A landscape with many peaks, sampled at points; each row gives a point and its height.
From any point a climber takes the steepest step (rise divided by distance) to one of its 2 nearest points. It stops when none of these is higher. Distance is the straight distance between rows; heights are no part of it.
<714>: [113 154 136 156 146 102 133 109 114 121 128 146 104 103 104  83 120 150
 138  83 119 143 122 122  92 198]  h=2.1
<575>: [145 124 113 146 154 133 103 150 119 162  81 168  76 100 130  74 170 173
  88 132  68  94 152 175  76 103]  h=32.3
<977>: [182 141  80 126 132  31 153 111 149 145  93 122 156 164 138 139 159 117
 120 142 121 116 121 148  98 153]  h=72.6
<1176>: [140 131 112 166  81 140 107 110 150  98 153 154 108 108 141 121 136 166
  86 137  93 116 176 103 190 121]  h=65.4
<393>: [105 157  75 177 120  87 132  63 152 108 170 157 114 136  84 114 111 125
 170 134  81 167 148 134 135 148]  h=5.3
<374>: [155 103 115 162  87  80 115  81 118 168 104 157 108 142 106 113 137  84
  75  75  92 103 143 143 160 156]  h=60.9
<26>: [149 183 138 144 116 119 136 102 155 125  75 198 125 113 112  61  91 123
 147 115 126 119 120 146 132 108]  h=55.6
<539>: [142 144 116 153 105 111 101 130 132 144 142 150  92 103 129  86 168 156
  68  95 109  99 150 106 204 145]  h=72.1
<1045>: [156  80 122 121 105 130 144 137 111 101 171 124 127 116  82 146 136  97
 181 132 117 169  95 123 116 161]  h=44.0
<282>: [127 116 114 176  92 161 110 138 150  68 187 151 118 135 132 167 111 154
 116 181 113 131 165 111 162  88]  h=58.9
<1026>: [180 137  90 136 146 118 130 121 105 153 149 115 169 144 164 115 158 101
 152 143 187 134  93 102 169 167]  h=59.8
<552>: [106 184 107 162 162 176 118  74 153 108 154 120 138 107 176 111  94 132
 127 185 152 142 127  73 105 151]  h=52.5
<152>: [118 145 104 129 153 102 131 141 154 108 143 124 150 134 120 117 129 160
 192 150 133 144  79 112  56 103]  h=41.7
<937>: [ 73 175  98 142 142 179 139 103  95 104 176 132 150 166  99 161 100 147
 184 121 151 170 121 118 141 157]  h=22.9
<425>: [143 100 136 109 159  92 108 130 129 218  78  99 130 134 196  97 178 150
 105  90 107 115 120 158 133  83]  h=67.0
<61>: [188  36 150 107 146 160 162 162  95 123 117  99 160 142  96 154 123 138
 134  52 140 124 126 123 187 136]  h=39.9
<236>: [172 102 149 138 168  82 136 160 129 154 104 121 109 106 120 112 148 135
 122  57 106 119 102 135  63  58]  h=35.5
<547>: [114 123 131  92 129 104 128 121 114 182  65 152  96 147 133  63 184 169
 114  68  88 122 144 203 111 124]  h=10.2
<523>: [169 100 132 165 152 109 123 134 128  81 133 138 104  90 127 111 130 135
 110  87 129 124 143 106  78  72]  h=39.6
<43>: [121 154 207  85  77 113 157 122 134 138 114 127 139 157 138  89 133  61
 146 103 154 134 126 156 109 117]  h=28.1
<619>: [ 76 160 119 111 124  94 111  75 156 151 108 117 110 120 108  87 141 136
 145 109  65 121 173 145  98  99]  h=8.8
<14>: [134 142  66 145 203  79 126 125 107 118 146  97 124 112 108 116 132 113
 123 146 175 117 170 118  97 113]  h=32.1
<184>: [130 136 132 162 117 201 144 140 105 107 211 126 129 122 127 177 110  90
 136 171 129 171 149 116 209 142]  h=41.3
<476>: [100 129 106 110  94 142  97 158 117 135 125 131 108 120 111 164 133 161
  98 174 134  88 117 117 131 153]  h=37.4
<1110>: [184  37 130  84 117 147 129 126 101 135  90 103 129 115 125 130 166 133
 106  55 119 125 127 131 145  94]  h=38.2
<1170>: [123  97 124  96 122 122 134 106 139 101 115  68 168 144 155 173 142 136
 129 121 100 129 185 116  94 110]  h=42.2
<599>: [135 182 104 161 153 119 125  96 164 125  98 197 122 147 129  76  96 162
 179 163 135 126  81 146  92 143]  h=49.4
<691>: [157  45 112 110 165  58 131 132 127 147 112 116  90 127  89 161 157 123
 101  59  71 126 141 174 175 117]  h=52.6
<464>: [154 112 119 116 136 176  82 132  82 178  82 149  74  90 133  73 178 135
  61 108 139  60 137 130 134 114]  h=31.9
<1167>: [167 113 164  94 119 158 124 147 130 199  81 111 135 121 172  62 199 165
  94  82 121  95  93 116 110  95]  h=60.3
<973>: [132 130 145 153 148 113 133 125 134 137 124  85 152 115 187 153 113 149
 112 119 112 142 149 100 110 148]  h=45.0
<509>: [122 183 116 156 152 157 117  87 158 153 111 121 143 113 151  94 115 158
 134 156 109 102 125  83  88 168]  h=57.2
<527>: [191 112 113 152  86  67 152 107 139 150 108 153 145 159 117 125 148  89
 113 116 101 130 110 149 132 170]  h=66.3
<848>: [146  91 105 125 129  72 124 127 114 178 112 118  97 125  95 118 183 136
  82  46  78 114 128 147 144 141]  h=55.7
<896>: [123 136 147 104  86 105 139 113 147 156 107 111 158 159 180 152 130 123
 120 151 113 133 161 154 179 147]  h=67.8
<321>: [144 135 194  98  90 121 163 152 133 106 137 127 147 161 139 152 111  58
 136 128 187 140 108 146 152 105]  h=26.0
<281>: [162 144 149 166 113 167 145 154 101 136 180 144 144 145 147 135 123  71
 147 172 150 150 134 133 166 138]  h=38.7
<576>: [ 73 166 160 105  81 179 118  96 159  94 118 140 144 113 175 145  78 106
 127 169 119 157 130 123 132 144]  h=58.2
<333>: [142 110  96 154 119 135 156 139  96 142 195 135 143 178  99 169 152 109
 175 160 105 175 127 154 189 192]  h=53.5
<55>: [118 164 188 123 160 182 125 142 132 161 122 115 125 124 157  82 135  88
 128 170 158 100  88 107  49 200]  h=66.4
<930>: [ 52 152 179 117  97 141  89 141 142 137 157 144  98 130 108 127  94  87
 133 140 159  95  74 114  99  99]  h=14.8
<66>: [128 156 127 128 200 102 130 132 136 153 115 112 142 128 145  72 139 111
 178 170 148 122 107 134  35 127]  h=38.3
<799>: [ 95 150 181 138  77 148 129 145 156 131 129 149 145 162 194 146 102 134
 128 187 104 145 139 160 144 125]  h=62.6
<587>: [139  43 143  66  74 159 107 115 104 157  83 100 116 116 145 153 166 112
  89 111  95 110 148 150 138 100]  h=37.5
<628>: [ 65 180 137  80 109  84 126  94 150 162 114 110 116 118  92 105 137 119
 148  94 108 121 122 128 124 140]  h=10.5
<457>: [119 141 102 159 140 148 157 166 114 137 218 117 147 181 103 181 142 113
 172 197 117 160 144 145 158 116]  h=50.0
<392>: [ 37 203  90 150 153 154 119  90 131 130 192 115 129 151 131 171 109 174
 142 151 150 158  98  96 157 150]  h=21.0
<247>: [153 113 120 113 123 131  98 113  98 115 114 156  81 100 117  65 177 124
  83  68 160  95 143 132 135 106]  h=29.3
<1168>: [202 106 123 152 117 138 144 162 105 125 147 138 144 134 119 111 155  91
 136 141 117 126 177 135 151 113]  h=35.4
<785>: [110  64 122 110 172  81 102 157 105  99 126 103  88  92 144 174 115 142
  87 124 159 131 138 143 153 137]  h=48.6
<520>: [107  81 115 147  99 140 101 125 138  96 147 118 110 120  70 178  94 142
 140 118  88 110 122  92  97  90]  h=48.8
<245>: [133 159 119 116  91 161 166 133 137 117  86 141 170 152 114 217  63 140
 132 145 142 132  78 120 117 141]  h=75.5
<769>: [106 160  75 141 179 117 116 105 134 100 171 107 140 147 118  88 135 135
 154 160 187 112 154  98  81  75]  h=28.5
<194>: [ 88 122  84 146 129  68 105  48 145 118 116 144 101 129  95 121 100 130
 146  98  87 138 165 144 124 119]  h=6.9
<828>: [129 169 101 151 210  98 146 146 115 145 160  80 136  99 129  85 154 129
 143 156 143 133 153 103  72 161]  h=35.2
<1103>: [ 93 132 123 136 129  96  85 126 142 118 193 130  95 143 122 130 135 105
 141 167 185 103  79 106 102 100]  h=17.7
<986>: [ 83 185 107  97 136 147 148 158 142 112 106 113 168 119 116 189  85 117
 134 184 133 132 111 120  85 125]  h=70.6
<766>: [ 94 127 135  99 118  65 111 111 155  97 130 137 103 134 121 143 112 116
 137 128 163 119 103 137 110  82]  h=20.6
<1134>: [ 61 181 133 144 135  98  89 117 153 164 147 155  91 150 119  70 128 164
 139 136 122  96 133 141 142 116]  h=14.1
<1133>: [158 115 151 113 147 124 110 154 130 139  68 172  66 100 165  87 166 135
  66 133 122  98 131 187  83  69]  h=29.4
<111>: [119  76 152 142 154 124 123 126 104  80 153 112 121 132 159 184  91 117
 115 123 167 158 158 137 178 154]  h=46.8
<728>: [125  76 182  87  74 148 153 191 134 109  74 133 137 131 137 160 123 172
  91 128  98 138 117 162  94 129]  h=23.4
<362>: [138  86 149  78  79 125 126 145 157  84  77 152 100  96 137 127 145 168
  96 117  99 140 104 147  96  91]  h=24.6
<709>: [110 139 125 105 165 128 118 146 115 138  77 123 152 124 126 120  89 106
 144 133 172  99 133 142  95  71]  h=60.1
<621>: [195  90 115 138 103 121 121 134 114 120 134 161 130 133 119  75 174 117
 130  95 139 119 130 131 169  98]  h=32.4
<1038>: [153  94 183  93 102 120 156 111 106 154 110 100 165 156 144  88 149  82
 162  70 149 157 118 143 121 137]  h=29.9
<1059>: [123 117 109 131 127 145  91 166 103 155  94 148  81  96 120 117 150 171
  72 159 108  72 152 140 115 135]  h=35.0
<858>: [107 175 132 134 128 179 127 126 129 131 141 104 144 112 129 137 120 108
 125 173 132 101 108  72  40 174]  h=62.3
<1006>: [149 121 115 153 184 171 184 154 140  79 177  97 152 127  93 214  78 133
 133 148  95 151 183 114 184 129]  h=48.9
<58>: [152 141 139 107  84 126 123 125 146 138 108 142 128 103 154  96 146 142
  99 112 140 129 107 113 219 142]  h=65.8
<1050>: [157  98 128 114 135 175 150 188 100 135 124 103 162 107 111 150 115 167
 140  90 147 134 103  91 186 149]  h=41.2
<461>: [163 138  94 200 140 170 155 125 139  98 170 108 146  95 112 174  86 136
 116 157  87 148 176  76 147 123]  h=52.4
<794>: [182 118  75 136 147  76 141 105 134 145 116 107 184 160 143 158 132 105
 158 146 146 129 113 118 137 128]  h=65.6
<816>: [119 161 129 120 130 108 145 145 137  69 154 147 130 149 101 173  90  84
 151 145 202 139 103 139 138  80]  h=23.3
<545>: [ 69 106 123 135 139 148 105 144 106  87 188 122 109 126 117 212  82  83
 131 180 172 154  92 124 100 138]  h=42.1
<900>: [ 93  99 144 129 109 133 104 179 107 115 150 140 105 142 112 198  92 122
 114 166 165 111  82 130 124 126]  h=40.0
<860>: [162  57 173 138 128 126 148 114 103  90 141 117 127 124 135 144 119  97
 116  74 114 165 176 142 161 171]  h=45.2
<711>: [138 106 168  95 136  98 131 126 109 182  95 117 118 118 108  80 150  96
 141  56 135 124  92 151 101  89]  h=32.0
<1172>: [149 101  94 139 108 109 120 103  97 156 159 130 142 160 128 129 150  90
 156 135 138 157 107 141 187 203]  h=56.0
<774>: [129 145 135  81 141 149 127 150 129 125  29 143 148 104 156  98 109 159
 111 129 140 102 135 151 110  86]  h=55.5
<918>: [143 165 101  94 140  98 143 140 146 127  84 115 157 106 123 154 111  95
 134 187 141 116 118 130  88 108]  h=65.7
<821>: [ 82 133 152 119 133 103  91 116 141 171  91 161  99 136 160  65 134 164
 129 116 115 118 133 176 150 116]  h=11.8
<401>: [139  95 183  99 116 145 160 156 102 116 124 108 127  85 106 142 112  85
 126  90 132 166 134 133 168 171]  h=43.9
<953>: [153 143 148 126  78 132 134 112 145 122  91 192 131 121 117  83  93 139
 145 100 146 144  85 139 192 120]  h=61.0
<183>: [173 122 155 123 131 186 107 112 139 194  68 136 124 134 157  45 180 158
 102 115 125  63  90 105  78 141]  h=58.1
<138>: [133 168  75 195 135  89 125  80 141 131 162 156 124 139 116  78 148 142
 136 114  93 142 135 114 129 196]  h=3.6
<522>: [ 90 130 124 108 145 188 139 168 106  99 174  84 152 116 125 161 122 124
 136 159 131 153 182 111 172 147]  h=43.6
<279>: [154 124  99 108 111 154 143 112 129 104 119 132 167 118 140  98 145 131
 176 148  98 169 176 140 187 135]  h=47.8
<63>: [118 188 130 147 145 124 144 136 172 115 127 167 144 146 145 127  97 160
 180 176 137 152  46 129  74 129]  h=45.1
<741>: [ 73 182 149 104  97 138 123 133 119 149 136 130 122 138  69 107 119 104
 149 112 137  93 134 123 120 115]  h=12.3
<1039>: [121 139 121 108 111 177 156 110 143  71 158 105 169 122 152 143 119 136
 149 142 107 180 194 114 213 134]  h=45.7
<881>: [117 113 140 146 113 128 104  91 137 114 114 129 111 112 114 121 110 119
 120  87 103 102 145 107  64  68]  h=43.8
<767>: [176  92 137  77 106 136 112 106 148 106  66 160  91  84 172  74 179 133
  93 119 127 126  98 150  95  79]  h=26.6
<645>: [151  45 128 109 175  99 134 170 101 116  98 124  95 113  94 179 115 153
  98  80 122 122 149 168 179 133]  h=50.4
<922>: [156 143 114 116 133 140 137 136 128 133  81 134 148  96 131  95 136 153
 124 108 102 119 173 127 156  98]  h=51.2
<478>: [121 128 167 106 108 179 164 174  98 143 152  98 140 105  89 183  96 114
 126 102 132 155  93 104 190 200]  h=42.8
<573>: [ 72 200 123 182 169 136 102 114 153 149 197 131 113 146 141  94 118 168
 138 148 160 116 112  88 144 126]  h=17.8
<568>: [123 156 107 164 165 157 136 116 135 101 146  83 163  98 174 139  98 138
 102 155 137 141 178  73 120 123]  h=48.5
<357>: [139  55 125 120  95 158 109 130  99 128 124  97 146 152 131 179 138 124
 117 132 110  99 166 115 118 116]  h=39.7
<1161>: [ 85 146 131 135 161 178 167 187 121 108 203 111 153 165 110 231 105 103
 154 188 128 178 115 143 141 120]  h=46.6
<983>: [ 83 155  75 145 152 158 122  82 105  92 163 131 155 171  96 115  98 133
 196 137 174 139 148 120  97 107]  h=25.0
<537>: [123 198 136 140 117 120 162 125 159 101 112 144 164 172 145 186  75 156
 122 117 172 129  94 112 136 116]  h=69.6
<1155>: [116  68 121 129 100  92 118 133 120 128 136 131  98 132  68 176 114 136
 146 109  88 133 104 139 122 154]  h=45.9
<990>: [132 149 122 144 128  73 128 106 147  87 127 150  93 107 134 117 145 144
 100 140 126 124 127 127  54 175]  h=1.0
<110>: [ 56 124 131 135 180 139 133 180 127  88 200  95 138 137 151 181 103 130
 142 180 153 184 121 131 117 126]  h=44.2
<1009>: [123  99 148 157  89 140 110 136 134  89 189 123 115 144 109 166 127 145
 121 108 131 113 125  86 136 101]  h=53.0
<748>: [118 111 156 106 127  85 127 137 125 205  93  94 139 140 179 121 159 146
 106 118  99 133 137 160 151 155]  h=72.7
<665>: [161 158 175 108 134 168 128 105 134 177  80 138 116 132 136  43 167  98
 113 134 159  69  96 113  76 186]  h=62.4

For each start below, name the point where the climber stops.
<741> -> <539>
<61> -> <977>
<767> -> <977>
<587> -> <55>
<828> -> <539>
<1134> -> <539>
<464> -> <977>
<1038> -> <539>
<621> -> <245>

Call two points neighbours if one is among the 2 nearest of the other. Go from one point of each pair to the other, from neighbour to neighbour, staying as high as possible. Name the lowest point that can't be avoided.
<977>, <55> -> <587>
<55>, <748> -> <183>
<55>, <461> -> <568>
